A landscape with many valleys, sampled at points; each row gives a point and its height.
From any point a ball rolls to the lowest of the 5 points nearest to it. It stops when none of these is lower. Distance is the straight distance between rows; heights are no part of it.
(581) h=214: [149 158  98 194 174 107  94  76  74 151]
(164) h=113: [124 141 158 105 196  80 101 136 124 178]
(587) h=118: [ 73 185  43 105 114 159  99 132 168  92]
(227) h=71: [136  88 174 116  75 156 151 123 158  97]
(418) h=186: [107 167  55 118 116 112  99  97 155  86]
(537) h=40: [115 138  85 112  90 112 122 105 150  85]
(740) h=74: [125 154  67 170 132 159 119 104  87 129]
(501) h=545: [143 137  81 133 111  62 114  73 126  82]
(373) h=124: [ 96 165  78  99 101 119 104 112 175  76]
(481) h=139: [128  97 171 118 110 198 154 166 150 132]
(402) h=92: [136 157  95 186 157 124 108 102  76 144]
(466) h=37: [119 140  96 165 131 173 133 136  83 147]
(318) h=190: [151 113 149 141 119 106 142 127 122 123]
(446) h=376: [160 115 151 145 133  70 133 117 112 118]
(133) h=106: [105 128 165  64 183  87 104 137 146 185]
(26) h=93: [129 148 151 127 177 107 105 149 108 173]
(218) h=110: [101 124 168  52 183  87 105 122 150 187]
(362) h=39: [129 115 126 130 101 158 157 151 131 127]
(151) h=107: [127  89 157 113  75 189 150 132 165 108]
(695) h=64: [151  98 212 109 134 109 131 150 149 142]
(654) h=82: [131 110 185 111 146 160 136 174 152 157]
(422) h=72: [146  97 178 124  94 131 147 138 143 114]
(141) h=238: [149 144 127 165 173  98 108 116  86 149]
(152) h=108: [118 124 114 147 125 172 146 153 107 133]
(146) h=81: [125 133 144 136 165 140 121 157 101 164]
(410) h=669: [143 135  83 160 131  68 118  78  95 109]
(538) h=70: [128 141  86 173 143 141 124 114  83 138]
(76) h=392: [150 118 113 123  92  84 137  97 133  96]
(697) h=73: [149 105 201 102 152  85 120 146 145 154]
(62) h=112: [132 154 142 148 186  99 105 128  85 173]
(721) h=97: [134 106 151 136 122 144 149 152 124 128]
(660) h=103: [123 132 173  94 187 105 112 155 135 180]
(235) h=111: [113 136  94 103  81 137 129 113 171  84]
(605) h=174: [134 139 158 119 193  73 108 130 108 167]
(395) h=125: [106 144  61 134  99 169 131 125 114 105]
(268) h=88: [105 166  40 168 122 178 120  99  92 127]
(757) h=173: [111 121 116 148 121 188 144 158 111 128]
(160) h=96: [118 100 139  95  57 171 148 112 174  90]
(366) h=69: [129 143 124 163 158 155 121 138  90 161]
(683) h=162: [114 126 159 123 149 175 135 182 124 168]
(301) h=102: [127  85 181 101  65 214 161 127 175 100]
(600) h=404: [151 124 140 152 154  83 126 127  97 141]
(66) h=48: [149 140 118 179 169  93 111  99  74 137]
(374) h=544: [134 145  61 156 127  94 116  84 114 102]
(28) h=137: [139 114 113 145 113 130 141 128 120 119]
(664) h=158: [120 135  72 131 107 145 133 118 118 111]
(510) h=101: [ 90 170  47 110 107 143 112 116 141  96]
(536) h=109: [103 126  96 109  76 164 142 123 166  94]
(92) h=31: [124 145  68 117 111  87 122  89 149  83]
(436) h=90: [147 115 180 130 151  94 128 153 129 144]
(616) h=407: [141 119 117 124  86  68 135  85 143  81]
(197) h=98: [126 113 182  99 162 136 126 167 146 167]
(378) h=35: [145  87 198 114 104 189 161 155 161 126]
(115) h=360: [150 118 132 150 128  95 139 115 104 116]
(11) h=129: [124 114 114 114  79 161 150 129 149 101]
(33) h=247: [158 106 157 130  88  84 138 112 136 100]
(122) h=127: [146 131 186 119 168  75 122 141 124 156]
(68) h=91: [127 124 158 127 161 123 117 161 123 166]
(592) h=89: [138 113 163 127 127 131 149 153 127 133]
(273) h=28: [ 96 148  74 106  87 165 129 128 163  97]
(390) h=117: [100 166  41 130 122 138 114  97 134  91]
(643) h=62: [140 101 210 110 124 137 149 154 150 140]
(571) h=50: [139 107 130 116  81 105 140 103 156  93]
(543) h=170: [142 133 102 161 130 115 133 118  94 124]
(215) h=225: [116 104 175 111 139 193 148 181 142 158]
(613) h=99: [112 132 159 105 173 141 122 173 128 184]

Where does a ball stop that starts at each point below?
(76) => (92)
(26) => (466)
(68) => (466)
(62) => (466)
(613) => (466)

Call two points neighbours if one is among the 5 nearest of the other. Go from one point of each pair to the other, from neighbour to neighbour, staying as low as possible. Name the highest point that can't be avoided.
(362) / (66) => (402)
(273) / (362) => (536)
(466) / (378) => (68)
(378) / (362) => (592)
